Each row is a point on a tangle of strands that fork, close into loops and nearly touch. The rows are in no order.
(in the rows, 128 means zero)
Points whose rows are less than 97.2 apart are linked; no others are. Some points are linked to none.
Q_740: [137  91  62 138 156 143 120 163 173 102 158  79 131 107 182 155 124 126
 188  86 143 222 116 172 169 142 193 124 149 106]
Q_36: [134 157  87 130 133 153 140 155 138 130 154 126 162  96 123  90 114 125
 156 139 156 115 103 144 133 124 134 102 170 144]
Q_939: [138 168  72 131 121 158 152 150 139 149 160 131 154  84 101  66 106 130
 168 150 180 104  93 134 125 103 124  84 187 155]
Q_261: [101  66 216 148 120  97  97  87 112 102  96 108 100 134 135 164 130  93
 107  75  77 155 183 133 161 175 177 170  76  73]
Q_954: [ 92 112 209  99 126  93 182 105 186 131 168 145 110 171 111  97 102 129
 143 102 120 152 154 189  77 131 129 154 113  95]
Q_779: [165 118 147 108 133  97 110 140 129 155 109 114 107 137 107 157  72 131
 124 143 118 154 125 119 102 144 133 151  56 106]
Q_574: [139 127 146 104 135 122 112 117  92 104  78 144 103 170 122 204 161 133
  69 172  97 107 159  78 138 111  92 165  92 136]
Q_827: [144 131  99 131 113 137 128 132 112 191 118 134 161 104  95  97  81 148
 113 135 157  79 108  89 114  90  85  79 155 158]
Q_144: [134 152 104 114 145 134 165 171 145  87 120 162 112 136 146 164 142 136
 127 198 109 126 143 112 119 127  92 142 142 135]
Q_399: [105 111 178 138 109 130 135 105 113 134 137 129 150 158 119  88 107 111
 103  89 107 102 146 150 120 128 136 136 104 102]
Q_770: [102 146 130 135 117 138 162 122 139 106 174 140 142 108 150  77 181 110
 155 131 151 121 116 172 147 127 144 113 183 156]
Q_103: [100  95 200 118 129  89 152 105 177 124 151 131 103 151 111 106  89 120
 148  95 110 176 167 173  83 149 138 166 104  81]
Q_790: [ 87  95 213 136 106 123 137  74 121 168 138 126 159 159  99  54  82 113
 114  71 108 101 140 162  98 115 137 119 101  81]
Q_454: [154 137  86 118 130 160 115 138 109 165 100 156 145 100  96 151 165 142
 106 175 161  91 109  54 142 111  88 111 170 180]
Q_437: [152 164 108  77 134  95 172 190 162 124 111 149 120 149 117 138  88 156
 121 193 132 145 135 111  69 123  73 134 104 126]
Q_854: [111 148 126 105 136 143 192 151 163  68 151 179 145 152 148 144 204 127
 140 189 115 119 134 131 133 116  88 153 181 144]
Q_865: [176 114  80 146 171 133  71 151 123 138 145 106 124  93 160 185 148 127
 167 103 127 180  80 120 164 148 184 128 110 127]
Q_96: [145 145  75 119 126 150 150 157 123 162 126 142 160  94  93 106 102 143
 132 160 165  86 115  83 129  95  86  96 170 164]
Q_600: [134 162 114 101 141 113 172 182 171  92 137 152 120 140 138 148 120 146
 148 193 132 136 134 127  94 124  88 143 136 129]
Q_358: [ 80  97 199 134 105 128 167  82 142 171 169 123 146 151 121  58  92 121
 140  62 119 117 133 204 105 119 154 114 114  97]
Q_706: [125 153  82 166  89 163 114  92  99 156 120 144 139  98  95  71 157 137
 137 138 174  63 106 117 158  89 113  80 181 156]
Q_811: [132 117 173 109 130 105 127 112 111  84  83 135  99 175 117 184 132 114
  85 158  94 128 167 106 131 139 110 171  69 111]
Q_962: [128 102 169 129 107 119  93 111 111 172 123 103 123 126  93 130  52 125
 121 102 115 123 120 128 109 127 142 132  63  75]
Q_924: [166 140  72 131 135 111 102 167 131 181 114 128 128 113  98 160  65 175
 141 176 125 126  80  68  90 101 103 118 109 160]
Q_5: [117  70 144 148 114 138 119 113 150 117 149  88 136 128 154 111 128 116
 160  32 117 185 166 175 152 155 191 131 132  90]
Q_571: [164 135  78 134 145 129  86 161 118 167 115 132 135 107  96 189 116 167
 121 173 119 116  90  55 110 100 104 124 118 171]
Q_13: [116 152 113 141 131 165 135 119 113  96 130 139 142 112 145 106 185 101
 125 157 152  98 125 122 152 133 120 124 173 156]
Q_822: [143 150 101 107 129 114 133 164 150 190 134 128 125 123  99 119  26 173
 134 164 147 134  99 122  71 109  78 108 100 116]
Q_369: [156 150  69 121 134 172 132 152 127 147 114 147 149 104  99 133 150 136
 128 181 166 102 110  87 140 113  92 108 173 174]
Q_245: [117  91 114 152 123 156 114 120 155  92 144  76 137 116 171 118 167 101
 161  36 126 200 158 184 186 148 195 133 147 115]
Q_613: [168 135 110 117 140 103 102 155 136 167 121 110 100 128 108 154  57 144
 147 146 131 169  95 121  93 137 139 137  67 119]
Q_45: [ 95 120 175 133 108 143 153  92 117 122 144 137 154 161 138  69 145 113
 104  89 118  92 137 154 123 113 135 126 124 138]
Q_521: [ 99 139 115 174  95 158  74  73  66 129  94 115 120 106 124 102 175 116
  84 114 146  58 116 114 169 114 133 104 141 143]
Q_582: [126 114 187  99 118  90 139 117 138 156 111 115 119 151  79 110  54 132
  97 142 115 148 149 124  62 131  91 150  61  76]
Q_887: [130  92 166 145 115 117  84 110  98 178 110  85 113 111  99 153  67 125
 126  90  99 134 111 122 127 144 177 142  50  75]
Q_187: [ 88 131 169 123 121 132 168 107 131  93 156 145 149 163 161 103 173 109
 119 119 116 103 144 168 132 128 134 132 142 148]
Q_715: [130  76 187 150 123  96  83 102 109 160 107  85  94  99 111 160  85 125
 125  76  90 166 124 120 139 157 189 149  52  68]
Q_312: [ 80 137 165 137 110 131 178  92 139  98 170 146 131 136 159  64 199 105
 126 119 148 109 128 182 158 122 140 117 169 165]
Q_577: [106 136 182 105 122  96 181 117 167 106 137 157 119 193 112 114 113 131
  97 140 105 125 158 139  82 114  91 148  95 100]
Q_82: [126 144 158 102 142 100 165 148 154  65 126 153  92 180 143 166 146 120
 121 160 104 151 162 142 102 145 116 167 116 120]
Q_421: [111  88 193 145 125 115 116  99 117 102 119 117 115 153 132 142 130  96
 129  82  91 144 170 154 144 159 162 158 107  87]
Q_804: [192 135 115  92 170  88 137 172 157 113 127 118  93 137 137 195 114 134
 158 171 123 197 126 123  98 168 134 162  72 134]
Q_308: [155 148  91 116 139 115 110 166 138 182 134 121 123 119 112 140  51 170
 148 160 138 140  88 105  86 109 110 111  91 131]
Q_509: [ 87 131 194 112 119 104 191 113 179 115 160 159 126 185 125 112 122 132
 127 126 117 125 147 171  89 115 112 150 115 105]
Q_748: [ 85 108 181 166  87 129 114  71 101 140 150 108 137 130 141  40 147 106
 135  18 133 119 134 192 154 133 183 107 125 113]
Q_427: [100 146 148 120 134 137 178 135 151  73 170 166 137 142 172 135 215 113
 145 157 118 130 142 158 142 131 126 150 184 153]
Q_461: [126 154 107 116 146 149 166 155 149  76 128 167 136 141 149 153 185 122
 135 201 121 110 140 109 131 132  94 146 171 146]
Q_894: [121 168  97 137 119 164 159 125 143 103 165 142 145 100 132  79 186 115
 155 157 161 109 112 152 148 123 133 122 195 158]
Q_487: [106  82 168 147 123 130 116 100 134 105 141  99 125 143 148 123 140 102
 153  50 101 159 172 166 154 156 180 146 121  92]
Q_452: [164 133 108 110 152 107 121 163 135 115 125 121  92 137 140 183 111 133
 152 152 130 173 122 127 119 153 137 146  85 126]
Q_682: [118 105 145 137 121 130 121 124 129 147 152 110 135 135 128 113  93 115
 153  71 115 147 134 175 124 150 162 119 125  91]
Q_831: [127 127  95 150 144 145 102 133 116 110 142 104 121  89 168 123 171 100
 150  93 139 159 124 158 180 156 176 110 160 129]
Q_828: [129 111  68 126 151 128 130 172 191 117 182  86 129  94 164 135  95 141
 203  85 150 211 123 180 135 139 175 111 167 100]
Q_679: [143 129 110 133 136 151  88 142 103 155 120 111 140 107 120 164 107 137
 115 140 122 106  97 107 139 118 142 127 105 152]
Q_233: [136 144 100  87 139 116 168 156 138 130 105 181 142 145 112 137 139 156
 112 193 117  90 148  81 110  97  55 123 167 140]
Q_655: [133 141  98 107 156 104 160 178 181  78 176 141 108 124 167 174 143 135
 181 159 137 185 122 159 118 144 132 142 183 125]
Q_238: [121 148 105 148 133 166  94 118  99 113 107 118 129 105 148 139 189 104
 103 154 142  97 119 107 171 151 138 133 145 151]
Q_785: [127 137  92 168 105 141  76 130  96 185 121  89 149  64 103  95  91 129
 123  93 157 102  69 119 156 111 168  89 121 144]
Q_499: [146 138 129 121 138 128 131 114  84 169  84 169 147 124  96 123 141 142
  70 148 135  54 140  67 122  99  62 101 172 152]
Q_690: [134 132  99 122 158 136 147 159 165  65 174 139 119 119 177 170 196 111
 170 152 133 171 133 155 152 155 140 146 197 136]
Q_607: [138  96  75 151 143 155 110 141 155  98 142  68 136  90 182 133 146 112
 169  59 131 212 126 173 189 145 205 122 143 104]
Q_936: [131 127 137 118 147 158  92 126  92 103  76 142 120 153 144 212 203 131
  63 169 110  85 148  66 153 133 102 155 119 149]
Q_526: [124 145 106 138 107 137 137 113 114 171 126 141 164 103 102  43  84 139
 126 120 161  69 119 102 112  87  95  76 165 152]
Q_314: [136 147 114  90 124  99 154 159 147 161 123 142 121 145 106 121  49 168
 118 171 134 138 123 111  62 110  67 118  98 109]
Q_937: [132 134 108 138 138 143 121 149 121 138 149 114 154 104 142 113  96 125
 159 121 139 126 109 147 135 139 145 103 152 130]
Q_941: [153 136 102 119 148 149 107 141 115 112  83 151 117 143 140 218 185 153
  96 205 109 110 131  62 141 130  95 151 122 160]
Q_190: [174 123  87  80 169  83 144 184 177 101 151 113  87 128 154 192 123 136
 171 154 141 229 132 144 105 172 141 151 108 119]
Q_636: [112 108 154 171  93 137  97  91 101 128 134  96 129 110 143  71 141 104
 141  12 133 140 136 179 162 145 193 102 129 101]
Q_381: [125  66 199 151 124  95  85  93 107 135  96  91  92 110 130 171 112 114
 111  79  76 164 152 111 154 171 193 163  52  70]
Q_385: [128 150 128 133 114 134 131  85  93 154  90 170 146 121 102  84 149 130
  74 135 141  50 136  85 130  99  66  94 179 154]
Q_545: [157 145 113 103 142 112 131 147 119 126  94 139 111 152 120 185 117 149
 105 179 116 137 129  89 109 123  92 145  91 144]
Q_398: [151 127 101 131 134 125  78 139 105 161 107 122 124 124 106 196 112 160
  98 147 108 111 103  66 115 100 127 136 100 161]
Q_160: [ 91 135 142 173  87 131 101  81  87 140 121 117 138 118 129  53 134 119
 115  68 138  76 110 154 156 109 151  94 135 133]
Q_812: [124 143 108 116 130 138 154 142 125 124 125 157 151 134 120 120 125 144
 114 164 117  97 140 113 113  99  88 116 158 145]
Q_396: [120 147 119 121 146 152 159 149 164  72 171 156 136 111 164 143 221 102
 161 168 138 135 135 149 152 154 127 149 196 150]
Q_141: [106 144 149 131 126 151 145 120 110  85 135 144 142 145 152 108 185 110
 113 136 115 103 137 143 134 133 123 135 145 155]
Q_696: [163 134 136  96 137  93 121 136 123 121  84 134 105 159 102 191 110 148
  82 174 110 148 143  82  90 129  93 163  53 137]
Q_345: [164 144  95 124 153 126 103 149 127 108  96 138 107 136 140 207 142 150
 119 195 106 145 113  80 114 125 105 162  87 158]
Q_390: [132 130 155 104 121 109 138 132 132 134 112 124 111 162 101 123  67 129
 115 145 113 141 144 125  86 125 107 140  86  97]
Q_63: [150 134 118 102 146 129 140 135 101 145  82 173 143 138 103 148 147 149
  89 179 127  74 143  66 118 104  57 114 165 155]
Q_156: [111 153 111 163  91 157 115  69  92 128 101 153 132 124 115  68 190 131
 118 134 159  51 127 103 162  95 106 101 188 160]
Q_966: [120 138 149 102 121 102 161 134 144 111 116 145 122 180 110 123  88 138
 102 146 100 118 156 108  88 111  77 135 100 101]
Q_807: [129 148  82 150 109 159 100 110  94 171  99 137 132  95  91 121 149 133
 112 147 180  75 102  76 157 100  98  93 173 169]
Q_750: [131  72 114 141 135 148 106 123 150  73 129  79 111 128 182 180 162 106
 155  69 110 215 161 158 190 165 192 159 114 101]
Q_194: [121 124 136 149 126 135 114 124 113 138 146 106 137 120 136  93 110 105
 136  73 138 127 116 162 134 142 162 109 132 111]
Q_572: [148 132 171  81 138  89 143 125 127 108  75 127 114 174 103 170 112 136
  76 170 107 140 169  82  92 134  81 165  61 116]
Q_638: [ 91 134 155 147  97 134 138  87 103 137 143 126 154 133 130  35 128 117
 109  90 136  89 120 157 130 108 137 106 133 142]
Q_412: [122 100 167 133 114 109 114 110 128 164 140 106 116 131 103 101  53 122
 148  86 114 157 135 160  95 150 136 137  96  69]
Q_735: [163 127  97 155 149 147  78 149 100 149 132 106 137  89 140 168 135 127
 146 113 125 142  77 112 156 140 167 127 113 149]
Q_834: [170 126  83 131 169 111  97 167 138 126 135 119 104 107 151 190 117 139
 170 137 126 184  96 137 140 147 151 134 102 131]
Q_109: [ 99 140 119 164  98 144  88  94  77 144 111 106 138  95 122  83 127 116
 105  87 151  78 103 131 162 118 149  99 138 136]
Q_884: [139 118  91 135 145 120 125 162 150 138 171 111 131 106 152 123  94 130
 181 101 143 167 108 165 123 148 165 110 154 108]
Q_384: [104 127 120 147 117 164  74  94  74 124  87 111 115 103 135 149 190 111
  75 124 139  81 111 101 168 132 145 126 119 154]
Q_957: [151 142  80 100 165  92 156 184 199  81 169 123  94 117 163 184 131 133
 180 157 149 218 127 150 120 154 140 149 156 129]
Q_967: [ 89 105 193 141  92 126 141  81 123 159 155 110 143 148 130  43 124 110
 132  32 129 112 137 185 125 131 166 103 124 115]
Q_416: [109 144 138 143 103 137 139  66  92 127  98 171 140 133 110  61 175 131
  86 125 145  52 136  97 143  94  85 104 174 151]
Q_290: [106 143 138 136 106 133 136  97 106 149 125 136 158 129 116  49 110 130
 108 111 137  73 125 115 118  93 103  92 149 154]

A piece is all that can be reached along the links. How many separate loops has the piece of each point below (a circle has one, a figure eight two, a Y none), and how many tips (points with one link)?
Q_655 => loops 1, tips 2
Q_454 => loops 2, tips 2
Q_740 => loops 1, tips 1
Q_941 => loops 1, tips 0

A fork is a point with three links, a tip a point with one. Leave the first point through the second and follow the links. Name the first fork or tip that comes.
Q_261; Q_421 => Q_937
Q_957; Q_655 => Q_308
Q_454; Q_369 => Q_638
Q_807; Q_706 => Q_812
Q_636; Q_748 => Q_45
